Each row is a point on a tangle of strands that fork, close into loops and nearly touch. The rows are in no order.
In the rows, 128 means zero.
Points whose rows are less than 75.5 apart are linked; no others are. Some points are linked to none.
j132: [110  95  82 115 152 110 162 178 161 147 121 177 141 142 159 134 102 114
 166 115]
j956: [104 158 145 105 137 128 123 178 132 139 127 139 143 152 135 143 151 118
 138 168]
j970: [117  59 114 158 142 126 118 119 157 174  91 101 119 123 118 120  98 120
 183 108]
j968: [ 95  66 107  78 104 133 152 189 144 102 105 142 163  98 138 170 150 112
 153 112]
j221: [ 75 177 136  88 161 123 119 188 156 143 132 133 153 155 134 143 143  91
 155 181]
j741: [172 157 144 152  88  92  89  89 126  98 206 143 167 122 126 103  94  93
  68  88]
j133: [159  90 119 145 112 135 118  98 121  98 137 114  99 112 127 115 136 147
 109  95]
j70: [146 115 111 125  83 122 104 122 163  80 190 124 157  95 132 127 124  76
 121  66]
j236: [152 106 124 112 134 156 151 113  89 158  70 162 110 124 141 124 133 199
 129 133]
j998: [104  87 100  85 109 128 159 177 140  94 115 157 148 110 150 169 153 120
 132 121]
j779: [142 100 136 152 111 125 115 121 122 119 137 111 104 129 129 127 127 132
 112 115]
j506: [164 143 121 137  89 104 107 101 134  94 197 155 169 115 137 110 100  91
  83  76]
j454: [120 119 103  87 125 125 157 181 137  97 113 176 139 121 158 155 151 125
 131 137]
j168: [109 123 121  97 157 129 155 172 143 160  89 163 139 139 147 135 130 126
 189 157]
j158: [155 145  73 129 174 115 186 131 143 131 116 196 117 144 164 105  84 146
 142 123]
j540: [117 193 101 102 184 105 154 198 168 101 135 169 144 153 167 116 119 106
 135 159]
j473: [109  60 141 113 109 121 108 171 159 137 109  88 129  97 110 151 144  83
 178 117]
j105: [ 94 129 109 159 167  90 142 127 152 172 150 143 147 172 119 120  56  93
 148 131]
j860: [126 190 172 135 116 137 105 112 103 110 172 107  98 158 115 135 166 127
  89 161]
j990: [ 73 142 177  93 136 137 127 154 126 140 116 102 124 145 108 145 163 104
 169 181]
j505: [166  82  69 155 107 112 117  52 137 106 147 136 164  88 130  95  85 125
 121  53]
j820: [141  90 136 179 128 140  94  87 107 169  98  84 107 127 103 112 117 166
 120 113]
j89: [145  92 129 178  96 125  67 116 119 135 145  60 100 109  81 134 134 108
 114 123]
j832: [138 101 144 145  93 115  91 145 146  92 163  86 107 108 113 143 150  92
 116 112]
j955: [ 96 138 195 100 111 146 115 142 103 143 112  90 121 134 101 144 175 123
 145 167]
j999: [134 119 115  72 101 156 168 165 104  59 107 163 135 101 142 167 182 146
 105 137]
j165: [ 97 135 161 159 119 129  70 110 128 170 146  49 106 133  74 148 137  89
 122 127]
j328: [163 105  75 135  65 127 109 100 137  66 183 118 176  79 141 131 122 125
  87  57]
j360: [ 59 160 162  80 149 129 121 177 146 139 127 116 139 153 117 148 156  80
 171 187]
j438: [126  49 113 150 120 123  87 132 152 162 103  82 117 102 103 133 120 104
 175 111]
j511: [154 113 112 146 150 144 147 101 106 168  91 159 108 144 142 111 103 187
 120 130]
j331: [ 89 146 192 123 119 144  98 119 114 159 126  74 109 140  97 146 165 116
 133 150]
j268: [152  99  82 119  68 148 126 104 150  64 164 125 169  81 160 136 136 141
 110  70]
j392: [146  94 113  81 132 164 164 116  83 139  60 171 122 101 136 136 136 212
 137 122]
j650: [148  61 113 181 130 133  94  91 115 168  89  94 111 114 100 112 111 161
 138 101]
j208: [171  94 141 136 101 149 106  92  97  91 123 103  88 103 123 128 164 166
  88 107]
j714: [116 189 137  70 167 145 168 195 120 129  65 157 150 135 141 119 160 142
 157 170]
j362: [155 158 105 133 130  89 137  97 155 128 175 194 177 134 153  93  64  87
 127 105]
j434: [108 139 171 148 125 145 105 100 106 171 118  86 109 147 106 132 140 140
 117 139]
j202: [112 151 118  74 160 130 160 193 139 140  76 170 151 136 149 128 142 126
 179 163]
j763: [115  69 126 140 114 120  95 157 151 146 123  90 128 108 113 141 127  96
 152 110]
j549: [133 123 134 179 125  96 116  81 142 121 158 117 129 134 108  95  77  90
 126 111]
j71: [157  87 173 125  98 161  93 110  79 136  90  79 101  93  89 132 170 175
 116 126]
j528: [139  78 166 135 112 155  99 101 102 150  76  72  99  93  87 125 156 163
 150 133]
j922: [122 201 138  87 174 136 160 185 119 136  79 152 144 142 156 116 150 158
 128 170]
j526: [136 172  88 136 185 106 176 150 141 162 116 173 129 160 156 106  83 143
 138 145]
j850: [142 174 116 138 179 143 164 108 105 195  74 154 112 155 146 107 104 189
 136 155]
j653: [109 126 144 171 126  99  98 121 148 125 178  80 128 141  87 137 103  66
 119 122]
j428: [103  53 121  91 109 127 128 179 152 125 104 111 148  87 125 163 150  99
 166 106]
j568: [122  93 180 126 130 152 123 107 103 161  78  97 101 121 107 123 142 160
 155 146]
j488: [117 117 148 113 106 119 113 174 137 102 148 126 124 127 132 152 163 107
 119 137]
j458: [118 122 132 146 127 103 126 145 155 118 172 130 125 153 129 128 105  97
 132 123]
j588: [104 206 124 124 172  91 133 108 161 120 197 152 157 157 123 107  83  61
 128 160]
j459: [115 167 190 133  98 127  93 133 110 102 170  83 106 144 108 148 179 115
  85 155]
j544: [151 136 139 155  98  89  77  98 162 105 199 118 170 108 113 107  85  52
 115  89]
j965: [121 109 163  97  86 128 110 182 121  82 142 110 126 110 117 163 190 102
 106 132]
j677: [ 94 209 165  93 156 145 112 131  96 164 119 116 112 152 113 136 173 129
 123 184]
j620: [ 99 114 118 141 166 122 150 130 152 189 103 141 131 163 141 119  90 126
 184 141]
j527: [149 108 110 145  93  95  92 114 172  92 195 120 164  95 119 117  94  49
 133  72]
j893: [139 133 112 160 166 146 154  88 105 197  85 156 111 159 137 103  86 189
 133 139]
j183: [105 104 110 119 161 120 155 158 159 178 102 163 138 152 151 125  97 125
 189 139]
j118: [135  66 112 158 141 128 120 114 131 174  96 119 123 126 124 116  96 153
 147  97]
j514: [159 121 103 135  79 117 103 100 136  85 188 136 169  97 136 112 113 104
  87  59]
j186: [143 108 139 194 124 129  92  74  95 154 118  81  96 129  86 109 113 153
 101 113]
j602: [ 95 157 116 137 180 124 150 113 136 201 111 142 125 170 133 115  86 130
 163 148]
j669: [138 121 183 101  75 146 107 162  90  76 136 100 113 104 103 159 208 127
  90 135]
j26: [120 108 154 167 107 133  75 115 122 160 129  54 109 119  85 143 136 111
 126 128]
j387: [136  93  97 102  82 147 146 122 153  52 148 137 150  86 168 152 150 135
 125  98]
j551: [135  97 118 182 145 121 130  96 117 167 112 130 114 148 118 100  80 152
 127 114]
j706: [ 68 174 180  87 159 136 117 128 110 160 115 100  99 157  98 140 174 104
 150 182]
j250: [135 154  98  97 156 117 164 181 141 114 110 182 130 134 166 131 139 136
 128 146]
j364: [189 229 130 140 148 146 153  78 109 121 138 164 117 142 154  81 115 171
 105 134]
j207: [129 102 108  72 134 164 182 148 102 131  60 176 135 101 139 141 146 182
 160 132]
j226: [120  97  89  75 117 151 189 161 114 102  81 174 150 100 149 165 146 168
 134 130]
j344: [155  93  72 132 106 124 145  76 148  98 153 160 169  98 157 104  81 130
 128  61]
j44: [139  80  75 113  99 144 166 103 154  68 133 152 150  93 180 141 120 162
 135  95]
j450: [118 174  96 134 192 119 167 135 138 191 100 157 134 166 149 107  82 151
 155 149]
j616: [145  85  67 130 101 138 159  90 156  81 149 154 161  99 171 119  98 151
 136  76]
j672: [120 111 126 125 120 109 128 160 154 104 161 140 123 137 140 139 131  97
 131 123]
j27: [145 118 141 189 113 111  92  81 126 114 157  86 109 125  94 103 104 105
 110 109]
j866: [126 127 100  63 115 163 180 184 100  77  82 173 150 104 138 170 173 155
 120 137]
j898: [108 136 181 137 134 156 119  82  99 179  97  90  96 143 106 124 147 155
 136 153]
j519: [156 103 164 139  97 143  98 117  89 114 118  94  95 110 111 134 167 166
  88 126]
j699: [133 123 157 146 116 136 120 120 105 152 119 119 109 142 124 129 136 158
 112 138]
j888: [126  82 114 100  78 139 145 143 144  43 135 118 142  76 151 169 169 123
 117 113]
j7: [ 97 155 190 129 109 134  82 129 107 146 152  66 112 143  95 154 171 112
 101 148]
j416: [136 216 134 105 180 131 166 164 114 134  90 151 126 146 156 112 145 170
 101 165]
j964: [110 215 159 113 145 134 112 131 105 134 151 116 105 159 117 138 167 129
  87 179]
j771: [111 201 126 108 162 125 136 172 131 127 134 141 131 155 145 129 141 125
 113 175]
j409: [104 134 122 155 147  94 134 137 156 134 170 138 136 165 123 118  78  86
 139 132]
j518: [117 158  95 102 167 107 154 194 160 119 129 179 142 146 162 132 121 110
 145 153]
j401: [138 146 193 117  82 143 100 147  91  82 150 100 104 126 111 151 198 131
  88 151]
j224: [133 145 147 166 121  94 104  83 152 112 182 122 153 134 113 101  77  71
 126 111]
j157: [131 144 125 174 146 121 137  89 109 158 133 140 110 161 124 105  88 147
 114 134]
j290: [139 178 122 161 160 126 153  88 103 160 130 149 100 167 131 102  92 155
 108 148]
j62: [170 183 114 138 179 135 176 118 106 156  86 173 104 146 162 101 111 205
 112 149]
j41: [130 100 127  82  80 149 153 149 118  43 126 137 138  90 142 172 182 138
 105 126]
j924: [156  87 119 189  96 117  69  90 123 114 157  71  97 109  77 116 122  98
 117 116]
j126: [130 235 136 113 175 128 148 154 125 113 128 140 118 157 152 115 145 147
  97 173]
j94: [166 214 125 153 164 134 164  81 111 132 132 162 108 155 145  85  98 164
 111 144]
j919: [ 90 142 157 159 141 110  91 118 134 158 165  74 124 152  82 143 119  77
 115 121]
j662: [134 113  81 125 155 110 172 150 148 137 125 189 124 140 164 120  92 131
 143 118]
j462: [173  84  76 154  96 125 101  60 137  90 151 114 144  82 118 104 110 123
 124  62]
j17: [ 83 151 115 153 180 103 140 106 140 202 133 140 137 177 113 114  66 101
 153 132]
j715: [170 114 142 102  95 168 141  85  84  72 112 144  98  96 141 132 175 196
  84 120]

A fork is a point with three links, a tip a point with one. Leave the first point through the second and follow the links. Name the first fork or tip that comes.
j924, j89: j653
j540, j518: j118
j226, j866: j387
j17, j105: j459

A piece is two or more points that can be reached from each other along the links. Count, over all rows, the pieces, the separate loops (a circle has one, a figure eight two, a Y none), the forks (points with three links) and the tips (points with one).
pieces: 3
loops: 4
forks: 9
tips: 7

Name the points in between on the shortest way along the links from the first point to the second, in order.
j133, j126: j779 j699 j434 j331 j955 j990 j360 j221 j956 j771
j820, j364: j650 j118 j551 j157 j290 j94
j71, j706: j528 j568 j898 j434 j331 j955 j990
j62, j41: j850 j893 j511 j236 j392 j207 j226 j866 j999
